Each row is a point on a tangle of strands that fork, close into loops and nearly touch. The rows are in no order.
In the rows, 128 means zero.
Points whose rows are less than 125 apart are linked; no others are. Some points are linked to none.
J337: [135 112 123 145 178 113 123 111 150 138 134  95 130  99 132 101 155 129
 136 138 122  77 131 141 128 113 118 116 127 116 124]
J533: [153 153 168 176 140  86 123 118  95 148 132 110 127 118 136 133 160 125
 112 132  82  89 102 137 179 124 122 141 125 112  83]
J168: [133  81 112 121 123  66 152 151 145 106 146  97 119 154 132 123 108 102
 125 192  94 132 128 140 129 148 152 115 102 136 125]
J876: [120 169 141 161 142 147  97 118 139 158 114 174 130 135 128 151 178 120
 141 107 135  87 152 102 113  40  63 157 128  82 108]
J199: [139 179 152 180 124 143  86 138 127 151  98 169 134 131 118 189 179 118
 132 103 107 101 133  98  89  61  92 192 121  96 103]
J802: [124 120 165 176  78  64 111 174 142 159 142 126 119 157 134 156 156 126
 129 176  61 126 131 127 113  96  92 137  88 120 120]
J242: [151 151 157 133 137  94  86 148 139 135 147 109  97 111 112 171 186 157
 146 139  84 128 144 108 102 128  88 132 115 146  89]
J42: [145 176 131 109 122 140  94 128 113 137 120 173 158 159 142 129 164 118
 149 137 110 151 177  89 104  67 126 155 109 108 124]
J429: [140 154 148 194 147 103 139  93  94 163 111 117 113 102 126 112 128 152
 109  86  92  83  86 174 154 133 125 130 153 116 112]
J991: [111 118 150 132 120 136 148 147 162 140 125 196 159 159 128 144 119  94
 140 124 153 138 131  96 130  49  98 161 110  98 135]
J194: [107 150 114  78 143 167  89 140 147 112 129 155 113 150 130 105 165  85
 131 132 195  92 178 116 124  70  91 107 122  91 116]
J365: [123 133  97 110 131 116 119 120 105 112 142  97 127 116 144  52 133 133
 110 161 128 121 160 162 146 136 168  96 115 129  94]
J416: [129  98 130 163 182 131 135 100 157 151 124 116 110  85 105 132 139 145
 145  92 141  81 110 158 132 116 107 112 150 109 157]
J250: [136 166 109  83 146 138  99 163 133 114 121 130 139 146 136 102 143 121
 123 153  97 179 143 102  84 134 136 159 107 167 115]
J135: [112 103 104 125 143 165 160  80 153 110 144 116 133  99  74 103  79 110
 137  84 211 106 122 154 190 145 166  93 164 129 159]
J335: [131 153 104 134 119  88  90 139 122 137 144  84 133 110 162  60 138 144
  88 167  67 119 139 155 111 144 153 112 102 157  96]
J357: [122  79 153 129  97 130 176 127 137 142 122 161 145 133 113 150  91 129
 162  92 132 129 107 144 139 111 123 141 125 115 198]
J83: [109  94 151 201 118  92 179 123  95 143 125 114 129 126 131 128 107 140
 109 154 101  92  96 174 195 153 161 111 132 121 112]
J86: [ 98 115  84  86 129 204 131  79 174 112 155 122 139 100  95  69  68  87
 120  72 246 104 157 149 174 154 166  63 162 131 174]
J690: [160 146 163 136 134  85 130 160 120 117 144  97 101 126 127 172 150 158
 135 145  85 163 125 114 121 181 118 127 123 169  98]
J248: [150 123 176 199 103  70 181 132  77 150 103 122 111 145 136 216 122 145
 100 137  78 107  86 136 171 190 127 133 141 140 120]
J76: [130  78 155 155 134 130 139 130 148 159 109 157 118 122 127 196 151 141
 162 113 120  94 133 124  84  87  86 141 133  85 163]
J255: [133  98 115 153 106 148 202  73  83 103 112 126 133  80 118 128  63 194
  89  86 160 151  87 146 152 211 201 130 168 157 140]
J127: [131 121 171 192 109  90 120 160 135 177 125 116 121 124 150 151 144 156
 116 134  49 122 121 151 104 108 109 129 106 126 142]
J500: [159 157 150 145 164 151  90 126 115 149 102 120 127  89 149 119 143 175
 110  63  93 148 121 134  85 111 136 151 146 137 142]
J952: [156 173 164 187 112 119  84 151 150 165 110 135 120 112 132 196 162 163
 141  90  63 154 140 106  54 113 104 164 116 131 151]
J865: [110  99 129 213 138 145 125 103 127 194  94 118 121  76 165 104 120 190
 103  91  87  76 105 179  80  90 107 144 142  97 176]
J486: [146 110 145 146  98  97 179 143  80  93 119 108 143 157 127 178 124 122
 110 167 132 162  88  95 172 199 144 144 124 126 111]
J397: [106  66 151 211 129 134 116 143 145 185 105 123  93 124 124 172 138 152
 163 117  99  60 112 153 105  65  64 152 130  79 167]
J447: [121  92 112 133 128  68 156 144 126 109 132  98 143 164 164 135 114  84
  86 208  85 103 126 139 155 160 166 129  92 134 105]
J289: [117 136 124 154 123 124 145 117  94 119 130 100 125  87 126  76 124 164
  93 131 122 116 128 166 147 147 171  92 139 136 104]
J172: [152 149 162 119 100 105 143 162 100 109 150 117  99 137 119 192 125 183
 143 136 104 207 134  90 123 181 114 115 119 170 115]
J845: [127  91 165 164 112  94 158 149 143 150 133 130 136 141 126 162 104 143
 137 121  90 141 109 142 131 114 123 140 114 132 176]
J264: [120 132  73  54 114  89  91 146 141 107 148 122  57 187 113  99 126  65
 142 192 127 152 127 111 113 106 127 121 107 109  74]
J75: [119 142  98  86 100  91  76 157 158 118 148 130  87 180 118 108 139  67
 136 183 121 124 143 111  98  54  92 142  92 100  97]
J637: [152 148 151 163 114 100 175 136  76 117  95 137 150 144 129 190 136 129
  97 139 105 122  93 110 166 180 134 150 137 130 112]
J425: [105 147  34  22 140 150 100 113 147  91 153 114 114 162 113  60  81 108
 141 154 163 167 123 113 121 160 166 116 131 166 133]
J157: [127 173 134  81 128 177 105 118 110 138 133 175 141 118 120 138 144 183
 149  80 135 183 141 111 101 132 125 123 152 159 137]
J902: [147 187 128 130 138 130  87 135 118 127 112 148 155 160 156  98 160  90
 120 139 112 124 168 106 130  66 116 174  95 101  90]
J296: [147 130 128  74 103 126 140 154 115 105 160 123 119 148 123 152 119 158
 172 146 138 209 139  92 110 181 127 100 128 161 143]
J898: [143 165 130 122 121 122 123 159 117 130 111 131 160 130 151 115 129 143
  95 126  86 180 135 119  91 143 162 149 107 158 139]
J517: [110 106 118  87 135 183 157  98 134  78 128 145 143  84 105 155  86 145
 130  71 184 170 108 138 146 172 154 113 182 169 145]
J104: [139 123  92  95 131 149 157 107  83 101 142 105 129 128 114  89 127 147
 130 171 174 173 129 109 154 209 166 100 144 138  98]
J654: [ 99  87 144 229 130 129 107 128 128 183  93 120  93 103 142 144 127 169
 133  92  69  73  99 182 118  77  87 151 145  85 164]
J302: [115 111  70 104 150 137 122 113 187 124 155  77 108 115  85  58  94  95
 138 143 194 116 140 144 124 155 162  75 139 136 151]
J11: [149 181 140 153 152 106 106 137 115 152 117 102 153 146 186  80 159  92
  80 170  73 110 132 122 146 131 136 158  89 132  53]
J275: [155 130 111 111 131 116 150 121  73  86 124 106 150 155 135 115 141 118
 129 177 146 168 111  92 180 186 152 138 126 126  86]
J207: [132 143 126  97 126 115 134 146 124 103 129 151 131 146 103 160 161 115
 131 151 152 114 138 104 119 119 102 129 121 125 100]
J966: [100 140 109 128 160 155  89 129 171 116 137 126 112 146 149  85 139  80
 124 143 181  65 180 129 151  31  66 120 106  76 100]
J223: [114 111  65  46 128 138 120 117 175  97 161  97 107 136  92  87  85  89
 152 147 183 146 132 124 118 176 154  87 141 152 159]
J147: [141 145 123 127 163 109  90 122 145 138 137  97 115  88 114 131 191 147
 139 144 107  88 137 132 101 132  88 117 125 137 108]
J618: [108 119 109  75 146 162 129 127 153  68 133 135 154 110 110 136 100 121
 133 109 162 158 127 127 135 148 151 127 145 173 145]
J82: [111 117 142  47 112 179 120 122 140  95 144 190 144 140 116 173 118  91
 152  91 200 164 142  95 150 104 112 109 163 118 142]
J600: [146  81 138 148 102 133 212 103  85 139 108 121 133  84 143 126  74 179
 102 109 136 146 110 154 131 201 198 119 144 147 164]
J572: [130 101  87  70 113  86 130 145 156  86 157 104  87 181 107 121 108  90
 150 194 140 157 125 117 121 137 135 102 113 124 115]
J106: [147 145 137 131 154 138 120 138 120 125 118 114 161 106 159  84 109 141
  94  93 113 158 119 131 103 131 169 148 121 148 152]
J18: [129 102  87  97 118 154 173 103  91  91 135 116 149 118 131 106 105 177
 115 155 166 191 120 107 135 232 183 110 134 167 119]
J977: [109  89 120  34  83 175 144 117 148  99 150 163 130 148 114 151 112  93
 166 120 205 158 148 113 131 151 124  82 147 124 164]
J59: [ 99  68 149 153 111 136 168 157 147 145 114 177 151 164 137 123 100  84
 137 144 146  92 131 125 147  53 115 175  92  97 147]
J131: [131 140 133 172 126 110  85 129 117 168 128  76 141  91 173  67 157 144
  98 147  65  94 133 163  93 115 125 128 101 125 119]
J10: [106 106 108 152 161 141 144  81 165 122 135 110 117  89  83 120 111 128
 140  93 171  75 118 162 167 126 133  92 163 119 156]
J291: [157 168 157 173 136 131  90 119 118 182  98 132 107  89 154 169 157 196
 124  69  57 144 131 133  55 120 126 160 139 126 155]
J602: [136 123 157 133 125 135 132 112 126 159 112 178 119 119 134 202 156 175
 167  89  97 142 148 126  78  96 108 129 143 104 168]
J293: [126 137 130 164 146 132 159  96 102 121 107 126 130  92 119 105 107 171
  93  81 130 115 101 170 149 155 156 120 156 142 126]
J504: [124 161  74  28 139 149  80 148 130  94 147 135 122 172 118  99 121 114
 154 152 140 191 139  99 106 144 137 130 128 159 119]
J318: [138 169 150 100 118 158 105 119 117 136 114 183 147 134 125 164 169 143
 162  93 121 154 155  99  96  89 120 145 140 107 148]
J980: [ 95 129  81  55 126 218 124  81 157  99 150 123 154  99 104  85  76 102
 126  74 236 137 136 124 153 183 167  87 176 167 166]
J892: [117 109 116  34  89 159 132 144 140 101 151 147 121 144 115 148 109 128
 173 129 174 178 160 113  90 169 126  74 135 152 167]
J609: [117 131 117 128 142 147 164  90 105  90 115 140 125  87 106 147 105 176
 110  76 154 143 104 155 154 182 164 122 172 155 129]
J388: [116 130 127 160 145 112  98 140 150 124 142 114 125 154 143  84 136  71
 127 151 145  70 145 131 154  35  79 146  96  95  82]
J380: [161 160 170 180 144  94 123 130 100 177 114 102 148 133 182 115 157  96
  90 157  67  91 108 135 161 136 126 150 106 118  67]
J830: [146 115 153 159 126  77 122 176 137 138 121  71 123 123 169 151 127 120
  92 171  58 111 130 148  82 183 141 121  95 160 128]
J187: [144 147 143 131 130 127 164 124 101  98 100 165 145 136 111 186 145 135
 137 114 136 135 111 109 132 157 116 150 143 131 119]
J229: [128 127 138 127  95  76  92 179 143 131 153 130 110 168 118 140 149  98
 139 175  93 143 141 109 107  77 107 143  90 107  98]
J589: [118 119  86 112 172 133 123 113 178 130 150  91 117 118 118  55 123  92
 139 148 164  91 140 142 128 114 122  98 123 121 131]
J691: [104 142  75  64 130 207 120  96 122  72 141 111 139 125  93  82  87 110
 139  96 236 167 126 108 167 192 169 103 173 157 133]
J376: [105  42 164 142  94 145 171 140 141 129 109 171 144 150 111 157  85  95
 157  95 145 107 115 146 162  81 126 169 114 107 187]
J528: [149 174 133  97 138 161 131 120  76 128 115 165 152 117 145 147 123 199
 125  85 106 208 120  99 106 182 156 148 156 179 128]
J169: [106 111 135  82 134 167 146 122 163 124 141 189 147 146 136 128 108  81
 150 110 192 139 142 112 157  60  97 126 130 100 148]
J831: [143 181 113 116 136 121 109 144 101 115 115 132 143 172 164  81 144  72
  94 174 106 132 147 103 140 102 128 161  93 128  60]
J711: [112 142 115  62 127 137  83 144 144 113 141 152 105 153  98 147 173  90
 134 148 188  98 163  94 114  95  81  96 130 112 100]
J700: [118 134 125 191 128 143  93 127 132 188 124  98 136  86 163  79 144 175
 112 112  92 102 123 157  73  85  96 131 115 103 160]
J474: [122  96 179 211 112  83 169 129  85 157 100 112 121 133 146 180 117 132
 101 140  71  66  92 172 178 160 152 133 136 129 129]
J84: [126  78 134 123 105 139 183 103 142 118 138 132 135 120  87 130  76 117
 155  93 183 135  91 144 183 145 141 117 143 123 176]
J382: [120 142 147 178 148 114 110 133 156 162 130 140 131 131 134 126 170 106
 123 143 114  67 120 116 137  46  62 149 115  96  87]

A fork is a point with three links, a tip a point with one. Leave the first point through the second and follow the links. Name the first fork or tip that comes.
J429 / J533 => J318
J76 / J397 => J293
J264 / J75 => J357
J199 / J876 => J637
J711 / J194 => J199

A piece is two or more points that can be reached from each other along the links. Count, over all rows, the pieces, the separate loops (a circle has one, a figure eight two, a Y none), the forks (points with three links) and the tips (points with one).
pieces => 3
loops => 2
forks => 7
tips => 9
